The views of a scene show one set of named points, each view turned or mirrored, shifted and resized as a whole, with a little noise and some points left out.

Scene 1
View 1
Tar: [ 0.32 -0.26  0.32 -0.23 -0.94  1.44  2.11 -1.25  2.19  2.28 -0.70  0.43
  0.61 -1.67 -0.51  1.78  0.76 -1.17 -0.19  2.97  0.34  0.10  0.69 -2.61
 -0.05  0.01 -1.26]
vubi: [-0.18 -1.09 -0.50  0.22 -0.33  1.53  0.41 -0.57  1.07  1.86 -0.27 -1.05
 -0.86 -1.51 -0.67 -0.59  0.26 -0.90 -0.51 -0.41  0.97  0.42  0.78 -1.08
 -0.26  0.98  0.17]
mekap: [-0.37  1.39 -1.37 -0.35 -2.04  0.99  0.17  1.80  0.40  0.96  0.89  0.10
 -2.29  1.33  2.06  0.31 -1.05 -0.67  0.12 -2.57 -0.18 -0.79  1.42  0.86
 -0.07  0.55 -1.96]
kili: [ 0.12 -0.80 -1.40  1.94 -0.92  1.06  0.18  0.61  1.54  0.26 -0.17 -0.85
 -0.57 -2.17 -0.32  0.10  0.51 -0.61 -1.61 -0.56  2.54  0.91  1.38 -1.78
 -0.95  1.38  0.74]
fena: [-0.19  0.05 -1.22  0.68 -1.25  0.99  0.04  0.87  0.99  0.72  0.21 -0.50
 -1.37 -0.61  0.59  0.05 -0.22 -0.68 -0.72 -1.43  1.18 -0.05  1.32 -0.42
 -0.55  0.96 -0.49]
Sute: [-0.21  0.28  0.06  0.18 -1.19  0.22  0.98 -0.55  2.32  1.07 -1.05  0.98
 -0.54 -1.22 -1.11  1.69  0.24  0.11  0.15  1.59  0.95 -1.82  1.66 -0.81
 -1.09  0.21 -1.76]
kolid: [ 1.24 -0.56 -1.02  1.61 -1.37  1.69  0.66  1.40  1.20  0.72  0.74 -0.54
 -0.43 -1.27  1.02  1.14 -0.32 -1.89 -1.56  0.28  1.44  2.34  0.97 -2.81
  0.14  0.90  0.32]
guk: [ 0.85 -2.40 -0.64  1.53  0.08  2.32  0.28 -0.09  0.90  1.46  0.26 -2.04
 -0.27 -2.65 -0.64 -0.70  0.33 -1.97 -1.80  0.07  1.90  2.95  0.35 -3.07
  0.12  1.47  2.06]
Peli: [ 0.54 -1.23 -0.31  2.33 -0.63  0.08 -0.38  0.26  2.24 -0.40 -0.79  0.00
 -0.77 -2.51 -1.98  1.10  0.19 -0.33 -1.21  0.73  2.95 -0.33  2.03 -1.77
 -1.51  1.07  0.42]
Loz: [ 0.94 -1.78 -0.46  2.59 -0.41  0.74 -0.54  0.49  1.77 -0.30 -0.20 -0.77
 -0.75 -2.61 -1.67  0.52  0.04 -0.89 -1.69  0.26  3.06  1.03  1.60 -2.40
 -1.11  1.27  1.38]
Reban: [-0.43 -0.81 -0.28  0.05 -0.31  0.98 -0.24 -0.39  1.06  1.45 -0.32 -0.70
 -1.73 -0.94 -1.08 -0.59 -0.20 -0.46  0.04 -0.92  0.79 -0.87  1.12 -0.07
 -0.65  0.85 -0.27]
Dad: [-1.20 -1.00 -1.18 -0.31 -0.07  2.12  1.29 -1.64  1.15  2.70 -0.72 -1.74
  0.01 -2.15 -0.52 -1.47  1.44 -0.55 -0.66 -0.60  0.94  0.48  0.27 -1.07
 -0.37  1.24  0.46]
Neza: [-0.71  0.45 -0.04 -2.47 -0.79  2.43  2.12 -1.41  0.75  4.03 -0.04 -0.50
 -0.51  0.13  0.89 -0.26  0.28 -1.27  0.80  0.57 -1.80 -0.22 -0.11 -0.56
  0.82 -0.04 -1.90]
Zoguf: [ 0.98 -1.23 -0.57  0.99 -0.75  2.27  1.09  0.18  0.99  1.78  0.45 -1.20
  0.14 -1.82  0.50  0.40  0.19 -2.07 -1.39  0.80  1.11  2.71  0.30 -3.13
  0.49  0.92  0.87]
Zat: [ 0.39 -0.15 -0.05 -0.71 -0.98  1.84  0.79  0.11  0.61  2.29  0.56 -0.44
 -1.28  0.02  0.66  0.28 -0.72 -1.64  0.08  0.01 -0.58  0.52  0.42 -0.98
  0.59  0.29 -1.05]
lof: [-0.25 -0.43 -0.98 -0.71 -0.73  2.59  1.02 -0.06  0.19  2.78  0.67 -1.49
 -0.93 -0.41  1.32 -1.05 -0.01 -1.70 -0.44 -1.29 -0.35  1.50  0.01 -1.02
  0.72  0.90 -0.05]
fato: [-0.49 -1.64 -0.58 -0.09  0.12  2.54  1.86 -2.09  1.43  3.03 -0.88 -1.70
  0.86 -2.88 -0.81 -0.84  1.63 -1.21 -1.04  1.17  1.05  1.56 -0.08 -2.60
 -0.01  1.07  0.94]
lebo: [-1.68  0.67 -0.42 -2.19 -0.82  1.23  1.19 -1.37  0.95  3.07 -0.78 -0.16
 -1.39  0.18 -0.12 -0.70  0.36  0.07  1.17 -0.84 -1.00 -2.33  0.82  1.20
 -0.28  0.20 -2.22]
fosoz: [-1.25  1.82 -1.67 -1.51 -2.12  1.82  2.24  0.18  0.96  2.65  0.10 -0.13
 -0.36  0.43  2.46  0.19  0.62 -0.58  0.12 -0.92 -0.80 -0.42  0.71  0.05
  0.24  0.37 -2.35]
sebo: [ 0.81 -1.35 -0.75  1.47 -0.63  1.61 -0.03  0.63  0.89  0.86  0.39 -1.13
 -0.87 -1.65 -0.16 -0.09 -0.13 -1.57 -1.36 -0.45  1.65  1.78  0.87 -2.06
 -0.14  1.18  0.92]
View 2
Loz: [-1.36 -1.36  2.13  0.27 -0.97 -2.63 -1.09 -0.08  1.08 -2.12  2.29 -0.05
 -0.80 -2.64  2.05  0.65 -0.11  2.35  0.91 -0.81  2.64 -1.81  0.51 -1.02
 -0.20 -1.88 -1.25]
fosoz: [ 0.75  0.88 -2.90 -0.57  0.36 -1.03  0.12 -1.55 -4.90 -1.56 -1.43  0.13
  1.14 -3.38 -1.18  0.06  0.19 -0.47 -2.97 -2.02  1.25  1.86 -3.30 -0.93
 -0.20 -0.55  2.55]
Dad: [ 1.36 -0.61 -0.98  0.25  0.61 -1.32  0.49 -1.14 -0.83 -1.82  2.70  0.21
  0.66 -4.37 -0.34  0.72  0.32  2.21  0.00 -1.93  1.86 -1.28 -2.42 -0.58
 -0.64  1.54  2.24]
Peli: [-2.10 -1.62  1.88 -0.53 -0.76 -2.40 -1.56 -1.31  0.03 -2.22  2.54 -0.21
 -0.32 -3.09  1.38  0.21 -0.68  1.59  0.73 -0.69  1.08 -1.84  0.49 -1.15
  0.18 -2.47 -1.75]
Sute: [-1.91 -1.41 -0.72 -1.06  0.01 -1.57 -0.27 -2.82 -2.70 -2.47  1.50 -0.67
  0.60 -4.19 -0.11 -1.34 -1.88 -0.38 -0.69 -1.26 -0.66 -0.03 -0.77 -1.41
 -0.12 -2.65 -0.35]
Tar: [-0.80 -1.27 -1.93 -0.09  0.73 -1.71  1.70 -2.46 -0.36 -3.18  1.50 -0.76
  0.13 -5.10  0.79 -2.14 -2.00 -0.52 -0.66 -1.82  1.71  1.49 -0.13 -2.05
 -0.79 -0.72  0.55]
sebo: [-0.13 -0.35  0.82  0.94 -1.07 -2.01 -0.01  0.75  0.06 -1.92  0.83  0.13
 -0.86 -2.22  1.55  0.73  0.39  2.17 -0.01 -1.35  3.50 -0.61 -0.81 -0.71
 -0.89 -1.26  0.67]
lebo: [ 0.31 -0.47 -2.64 -0.43  0.17 -0.06  0.61 -2.50 -5.39 -1.38  1.12 -0.23
  1.41 -3.90 -2.19 -0.45 -1.12  0.33 -1.31 -2.19 -1.57 -0.61 -4.12 -0.08
 -1.24 -1.07  3.21]
vubi: [ 0.15 -0.70 -0.29  0.56 -0.37 -1.37  0.42 -0.51 -1.18 -1.86  1.72 -0.01
 -0.05 -3.23  0.32  0.26 -0.27  1.98 -0.03 -1.64  1.71 -1.12 -1.84 -0.47
 -1.13 -0.58  1.61]
Zoguf: [ 0.46 -0.36 -0.35  1.31 -0.19 -2.17  1.08  0.50  1.12 -2.55  0.61 -0.09
 -0.94 -3.15  1.98 -0.09  0.13  1.58 -0.40 -1.66  4.66  0.84 -0.35 -1.32
 -1.09 -0.04  1.11]
lof: [ 1.58  0.44 -1.58  1.27 -0.43 -1.00  1.28  0.49 -2.06 -1.52 -0.09  0.16
 -0.19 -2.55  0.17  0.52  0.47  1.69 -1.15 -2.24  3.14  0.44 -3.05 -0.25
 -1.66  0.09  3.35]
Neza: [ 1.04 -0.22 -3.63  0.66  0.41 -0.24  2.56 -1.60 -3.47 -2.17  0.21 -0.47
  0.62 -4.22 -1.07 -1.53 -1.35 -0.05 -1.58 -2.71  0.89  1.36 -3.40 -0.72
 -2.07 -0.03  3.88]
fato: [ 1.23 -1.11 -1.16  0.72  0.95 -1.77  1.58 -1.26  1.29 -2.58  3.08 -0.03
  0.11 -5.16  0.67 -0.24 -0.14  1.97  0.58 -2.11  3.11 -0.46 -1.12 -1.25
 -0.92  2.21  1.87]
Reban: [-0.35 -0.70  0.21  0.33 -1.05 -1.04 -0.35 -0.60 -2.62 -1.35  1.54 -0.08
  0.06 -2.37 -0.10  0.54 -0.39  1.85 -0.02 -1.47  0.33 -1.89 -2.37  0.04
 -1.28 -2.07  1.51]
mekap: [-0.28  1.06 -1.02 -0.04 -1.52 -0.94 -1.10  0.04 -5.90 -0.72 -2.21  0.20
  0.30 -0.93 -0.77  0.88  0.30  0.33 -2.68 -1.48  0.75  0.54 -3.57 -0.04
 -0.74 -3.42  1.97]
kolid: [-0.43  0.06  0.09  0.79 -0.85 -2.42 -0.08  0.74  0.00 -2.21 -0.61  0.00
 -0.96 -2.21  2.01  0.22  0.33  1.17 -1.13 -1.23  4.51  1.19 -0.14 -1.40
 -0.49 -1.63  0.13]
guk: [ 0.59 -0.86  0.88  1.58 -0.62 -2.30  0.90  1.02  2.61 -2.38  2.15  0.11
 -1.24 -3.05  2.33  0.59  0.47  2.98  0.95 -1.64  4.85 -0.83 -0.01 -0.93
 -1.24  0.46  0.84]
View 3
Zat: [ 1.20  0.11 -0.11  1.97 -0.66  0.87 -1.37 -0.93 -0.95  1.47 -0.68 -1.35
  1.42  0.12  0.10  0.80 -0.84  0.27  0.56  1.14 -1.41 -1.93 -0.73 -1.87
 -0.29 -1.39  0.15]
Dad: [ 0.28  0.77  0.13  0.40 -1.11  0.25 -0.46 -0.31 -1.04 -0.65  0.48 -0.17
 -0.20  0.50  0.36  0.47 -0.78 -0.58  1.50  0.83 -0.86 -0.61 -0.38 -0.43
 -1.56 -0.15  1.08]
Loz: [ 0.18  0.47 -2.03  1.91 -4.12  0.58 -0.56  1.22 -0.25 -0.26 -1.12  0.63
 -0.13 -0.34  0.55  2.00  0.41 -0.40 -0.95  1.80  0.14  0.46 -0.71 -0.43
 -0.54 -0.84  0.26]
sebo: [ 0.63  0.27 -0.57  1.58 -3.17  0.65 -1.09  0.89 -0.42  0.46 -0.17 -0.63
  0.94 -0.34  0.23  1.81 -0.09  0.03 -0.03  1.90 -0.42 -0.35 -0.81 -0.43
 -0.32 -0.89  0.24]
kili: [ 0.45  0.59 -0.89  1.50 -2.84  0.04 -0.38  0.75 -0.50  0.11 -0.59  0.07
  0.04 -0.42  0.08  1.58  0.54 -0.10 -0.55  1.19  0.05  0.35 -0.84 -0.21
 -0.52 -0.45 -0.21]
vubi: [ 0.39  0.55 -0.54  1.28 -1.67  0.48 -0.97 -0.28 -0.73  0.04 -0.56 -0.25
  0.55  0.24  0.19  0.92 -0.37 -0.30  0.66  1.24 -0.63 -0.77 -0.57 -1.08
 -1.07 -0.77  0.66]
Tar: [ 1.33  0.04 -1.69  2.14 -1.29  1.45  0.25 -0.37 -1.86  0.80 -0.55 -0.18
 -1.72  0.21  1.18  0.64 -1.75 -0.42 -0.41  0.10 -2.04 -1.76 -0.02 -2.03
  0.12 -1.24  0.53]
kolid: [ 1.42 -0.14 -0.57  2.02 -3.13  0.68 -0.68  1.20 -0.77  1.46  0.15 -1.14
  0.49 -0.75  0.11  2.08 -0.29  0.45 -0.67  1.42 -0.82 -0.69 -1.00 -0.54
  0.68 -1.17 -0.43]
Neza: [ 1.26  0.13  0.46  1.42  1.17  0.85 -0.95 -1.81 -1.73  1.23 -0.08 -1.45
  0.56  0.70  0.32 -0.24 -1.78  0.05  1.59  0.16 -2.24 -2.73 -0.33 -2.30
 -0.74 -1.09  0.69]
Zoguf: [ 1.25 -0.10 -0.43  1.44 -3.17  1.11 -0.70  1.29 -1.00  0.77  0.86 -1.02
  0.10 -0.40  0.58  1.78 -1.19  0.05  0.29  1.54 -1.32 -0.91 -0.63 -0.38
  0.32 -1.11  0.48]
Reban: [ 0.09  0.73 -0.72  1.56 -1.17  0.17 -1.31 -0.92 -0.37  0.09 -1.62 -0.15
  1.40  0.33 -0.06  0.76  0.45 -0.17  0.39  1.37 -0.20 -0.64 -0.75 -1.43
 -1.46 -0.79  0.29]
Peli: [ 0.05  0.69 -2.51  2.23 -3.25  0.44 -0.14  0.48 -0.48 -0.26 -2.02  1.05
 -0.71 -0.11  0.55  1.53  0.64 -0.52 -1.43  1.28  0.12  0.37 -0.56 -1.07
 -0.74 -0.76  0.00]
fato: [ 0.60  0.46 -0.42  0.42 -1.87  0.97 -0.09  0.29 -1.43 -0.78  1.02 -0.01
 -1.27  0.49  0.98  0.66 -1.77 -0.84  1.48  0.89 -1.42 -0.93 -0.04 -0.45
 -1.06 -0.44  1.63]
mekap: [ 0.94  0.47  0.67  2.19  0.66 -0.71 -1.48 -1.69 -0.46  2.29 -1.78 -1.68
  2.67 -0.19 -1.15  0.66  1.16  1.01 -0.22  0.50 -0.25 -1.19 -1.52 -1.78
 -0.48 -0.90 -1.53]
lof: [ 0.99  0.17  1.03  0.99 -0.81  0.40 -1.45 -0.32 -0.89  0.99  0.65 -1.67
  1.63  0.01 -0.19  0.94 -0.86  0.30  1.51  1.29 -1.15 -1.46 -0.82 -0.84
 -0.59 -0.81  0.35]
fena: [ 0.54  0.55 -0.23  1.79 -1.16 -0.32 -0.92 -0.50 -0.51  0.93 -1.20 -0.69
  1.28 -0.22 -0.41  1.09  0.78  0.32 -0.28  0.95 -0.15 -0.42 -1.12 -1.12
 -0.69 -0.70 -0.63]
fosoz: [ 1.48  0.37  1.13  1.57  1.54 -0.44 -0.29 -1.62 -1.51  1.99 -0.29 -1.65
  0.56  0.04 -0.63  0.00 -0.25  0.60  0.43 -0.61 -1.40 -1.68 -0.93 -1.64
 -0.33 -0.52 -0.89]
lebo: [ 0.39  0.89  0.11  1.37  1.94 -0.11 -0.93 -2.81 -1.20  0.61 -1.72 -0.48
  0.83  1.00 -0.18 -0.70 -0.28 -0.17  1.22 -0.12 -1.07 -1.83 -0.41 -2.46
 -1.83 -0.62  0.29]
View 4
fena: [ 0.56 -0.12  1.74 -1.59  1.96  0.07  1.45  1.21  0.32 -0.28 -0.01 -0.73
  0.40  0.90  0.21 -0.67 -0.34 -0.47  2.47  0.80  1.63  2.01  0.29  0.22
  0.89  1.64  0.29]
Sute: [ 1.26 -1.23  0.09  0.26  0.79  1.88  0.49  2.08  0.81 -0.40 -0.28 -0.35
 -1.09  2.39  1.05 -1.59  0.36  1.63  1.60 -1.08  1.80  1.52  1.98  0.74
  1.14  2.30  1.59]
Zat: [-0.21  0.64  0.07 -0.54 -0.60  0.49  0.80  2.03 -0.07 -0.59 -0.22 -0.59
 -0.43  0.35 -0.04  0.28 -1.08 -1.27  1.50  0.86  2.90  2.39  1.29  0.03
  1.11  2.12 -0.19]
lebo: [-0.25 -0.90 -0.53 -0.98  0.00  0.33  1.89  4.88 -2.30 -0.13  0.13 -1.77
 -0.57  1.71  1.40 -1.13 -0.09  0.40  0.84  1.68  2.96  2.57  2.11  0.03
  1.65  1.69  2.09]
Loz: [ 0.46 -0.98  2.17 -1.21  2.85  1.10 -0.97 -0.94  3.10  0.06  1.21 -0.50
 -0.04  0.38  0.16 -0.95 -0.24 -0.28  2.76 -2.03  1.00 -0.18 -0.60  0.64
  1.88  1.61 -0.54]
kili: [ 0.70 -0.48  2.12 -1.47  2.85  0.49 -0.05 -0.09  1.67 -0.27  0.37 -0.61
  0.44  0.50  0.50 -0.49  0.06 -0.56  2.27 -1.08  1.04  0.74 -0.75  0.82
  1.74  1.06 -0.02]
vubi: [-0.43 -0.48  0.74 -1.34  1.18  0.47 -0.05  1.71  0.48 -0.04  0.94 -1.29
 -0.14  0.30  0.72 -0.35 -0.36 -0.98  1.49 -0.28  2.20  0.90  0.12  0.28
  2.17  1.35  0.18]
sebo: [-0.07  0.14  1.70 -1.43  1.63  0.33 -0.32 -0.16  1.80 -0.30  0.66 -0.63
  0.26 -0.30 -0.15  0.17 -0.79 -1.54  2.31 -0.62  1.77  0.88 -0.54  0.48
  1.68  1.41 -0.89]
Neza: [-0.47  0.54 -1.34 -0.22 -1.87  0.52  0.72  4.13 -1.70 -0.92 -0.53 -1.10
 -0.68  0.65  1.04  0.76 -0.48 -1.30 -0.20  0.88  3.51  2.77  1.76  0.45
  1.91  1.56  1.03]
Dad: [-0.70 -0.60  0.40 -1.64  1.31  0.20 -0.57  2.53 -0.50 -0.23  0.90 -1.88
  0.26  0.14  1.73  0.30  0.29 -1.42  0.42 -0.69  2.12  0.75 -0.63  0.90
  3.22  0.23  0.97]
Zoguf: [ 0.05  0.89  0.89 -0.65  0.54  0.57 -1.14 -0.14  1.81 -0.97 -0.10 -0.22
  0.09 -0.65  0.21  1.34 -0.59 -2.34  1.12 -1.46  1.95  1.11 -0.70  0.91
  2.09  1.13 -1.07]
kolid: [ 0.83  1.02  1.62 -0.65  1.06  0.51 -0.11 -0.82  2.10 -1.01 -0.71  0.36
  0.27 -0.07 -0.36  0.86 -0.60 -1.62  1.97 -0.97  1.37  1.73 -0.33  0.83
  1.03  1.51 -1.08]
Tar: [ 0.93 -0.40 -0.69  0.97 -0.59  2.21 -1.32  1.44  1.50 -1.05 -0.73  0.00
 -1.24  1.24  1.19  0.26  0.28  0.06  0.26 -2.56  2.10  1.30  1.31  1.40
  2.09  1.70  0.72]
guk: [-0.71  0.15  1.45 -1.39  1.48  0.47 -2.04 -0.72  2.55 -0.27  1.21 -0.83
  0.16 -1.17  0.24  1.05 -0.66 -2.54  1.55 -2.05  1.78 -0.22 -1.57  0.80
  2.90  0.82 -1.38]
Peli: [ 0.93 -1.56  1.93 -0.77  2.88  1.60 -0.58 -0.25  2.68  0.17  0.82 -0.42
 -0.37  1.41  0.56 -1.70  0.15  0.99  2.76 -2.06  1.03 -0.01  0.24  0.64
  1.58  1.84  0.31]
fato: [-0.76 -0.36 -0.15 -0.77  0.54  0.91 -2.06  1.76  0.63 -0.56  0.76 -1.46
 -0.18 -0.28  1.76  1.06  0.31 -1.91 -0.26 -2.23  2.23  0.23 -0.84  1.37
  3.77  0.24  0.46]
Reban: [-0.36 -0.84  1.15 -1.65  1.56  0.32  0.78  2.02  0.24  0.24  1.14 -1.44
 -0.22  0.76  0.49 -1.29 -0.65 -0.16  2.33  0.63  2.29  1.19  0.71 -0.15
  1.52  1.91  0.45]
lof: [-0.73  0.93  0.46 -1.51  0.02 -0.43  0.67  2.03 -0.63 -0.73  0.08 -1.11
  0.36 -0.47  0.31  1.08 -0.87 -2.56  1.00  1.08  2.71  2.22 -0.10  0.26
  1.82  0.98 -0.37]
View 5
Loz: [-1.61  0.56 -1.94  0.27  0.58 -0.47 -0.63 -0.46  0.31  0.42  1.42  0.20
  1.95  0.57  0.22  1.38  2.65  2.55  0.48  1.30  0.12  0.97  0.03  0.09
 -0.06  0.56 -1.74]
Zat: [-0.31 -0.35 -1.68  0.07 -0.32 -1.97 -1.73 -0.31 -0.16  0.60  2.41 -0.53
 -0.63 -0.22 -0.17 -1.05  0.72 -0.14  0.21  0.45  1.15 -0.36 -0.61  1.57
 -0.02  0.87  0.51]
guk: [-1.60  0.95 -0.60  0.16  1.19 -0.42  0.34  0.51  0.18  0.48  1.54 -0.89
  1.19 -0.92 -0.23  1.54  2.21  2.61 -0.61  1.24  0.41 -0.02  0.87  1.65
  0.21  1.21 -0.80]
Neza: [-0.20 -0.86 -0.46  0.03  0.01 -3.20 -2.93 -0.99 -0.41 -0.14  2.60 -1.20
 -1.79 -0.70 -0.27 -0.87  0.25 -1.21  0.45 -0.20  0.64 -1.05 -0.73  1.84
  0.44  1.45  1.28]
mekap: [ 0.66 -0.83 -2.36  0.65 -1.23 -1.66 -1.94 -1.45  0.80  1.16  1.33  0.07
 -0.45  0.86 -1.10 -3.57  0.80 -0.58  1.16  0.58  1.59  0.13 -1.14  0.53
  0.40 -0.21  0.42]
kolid: [-1.75 -0.36 -1.63  0.31  0.33  0.22 -0.09  0.14 -0.10  1.62  1.67 -0.62
  0.32 -0.10  0.02 -0.32  1.64  1.41  0.12  1.02  0.50  0.92  0.10  1.05
  0.03  0.35  0.10]
Sute: [-1.30 -1.05 -2.00  0.21 -0.07 -2.30 -3.35 -1.76 -0.44 -0.10  2.32  0.04
  0.01  1.11  0.86  0.56  1.51  0.03  1.68  0.17 -0.26  0.94 -1.20 -0.28
 -0.12  0.65 -0.63]
sebo: [-0.95  0.39 -1.46  0.30  0.39 -0.62 -0.40 -0.15  0.39  0.75  1.45 -0.40
  1.02 -0.16 -0.33  0.05  1.88  1.77  0.01  1.17  0.74  0.30  0.17  1.07
  0.16  0.63 -0.70]
fena: [-0.24 -0.20 -1.77  0.55 -0.25 -1.35 -1.53 -1.26  0.71  0.64  1.20 -0.06
  0.48  0.56 -0.70 -1.42  1.60  0.72  0.86  0.87  0.83  0.36 -0.59  0.38
  0.44  0.26 -0.44]
Reban: [ 0.28  0.40 -1.82  0.36 -0.19 -2.37 -2.04 -1.19  0.65 -0.25  1.57  0.13
  0.83  0.50 -0.54 -0.50  1.64  0.90  0.69  0.73  0.96 -0.26 -0.61  0.53
  0.31  0.75 -1.03]
Tar: [-2.24 -1.13 -1.03 -0.10  0.67 -1.80 -2.47 -0.76 -1.15  0.14  2.82 -0.95
 -0.80 -0.10  1.14  1.47  1.15  0.11  0.87  0.02 -0.60  0.56 -0.56  0.80
 -0.09  1.28  0.33]
fato: [-1.60  0.29  0.69  0.17  1.59 -1.92 -1.43 -0.62 -0.18 -0.56  1.67 -1.46
 -0.09 -1.11 -0.24  1.75  1.85  1.30 -0.04  0.46 -0.52 -0.54  0.53  1.45
  0.69  1.86 -0.25]
kili: [-1.20  0.19 -1.22  0.61  0.54 -0.55 -0.82 -0.96  0.57  0.54  0.90 -0.20
  1.22  0.40 -0.44  0.10  2.32  1.90  0.71  1.11  0.08  0.85  0.08  0.15
  0.44  0.48 -1.12]
fosoz: [-0.41 -1.46 -0.58  0.69 -0.23 -1.94 -2.53 -1.79  0.14  0.61  1.43 -1.04
 -1.71  0.08 -0.85 -2.68  0.55 -1.22  1.18  0.07  0.32  0.02 -0.79  0.85
  0.89  0.54  1.21]
Dad: [-0.56  0.35  0.48  0.54  1.00 -2.38 -1.84 -1.36  0.46 -0.78  1.18 -1.05
  0.08 -0.61 -0.92  0.37  1.85  1.00  0.41  0.51 -0.09 -0.70  0.19  1.06
  1.01  1.55 -0.50]
lebo: [ 0.66 -0.65 -0.94  0.43 -0.45 -3.93 -3.90 -2.30  0.34 -0.95  1.92 -0.40
 -0.99  0.32 -0.70 -1.46  0.79 -1.13  1.36 -0.12  0.66 -0.92 -1.24  0.70
  0.66  1.11  0.13]
Zoguf: [-1.78  0.01 -0.72  0.11  0.85 -0.34 -0.19  0.31 -0.25  0.96  1.86 -1.10
  0.09 -0.75 -0.02  0.59  1.57  1.46 -0.25  0.88  0.29  0.24  0.38  1.59
  0.15  1.03  0.11]
vubi: [-0.43  0.25 -1.03  0.27  0.41 -1.95 -1.60 -0.86  0.35 -0.14  1.64 -0.42
  0.42 -0.12 -0.48  0.13  1.76  0.98  0.37  0.63  0.53 -0.30 -0.22  0.98
  0.40  1.08 -0.61]

In a view up to two points have been moved. Name them for each view, in the order of its rows, or write none.
view 1: guk, Reban
view 2: none
view 3: fato
view 4: Tar
view 5: none
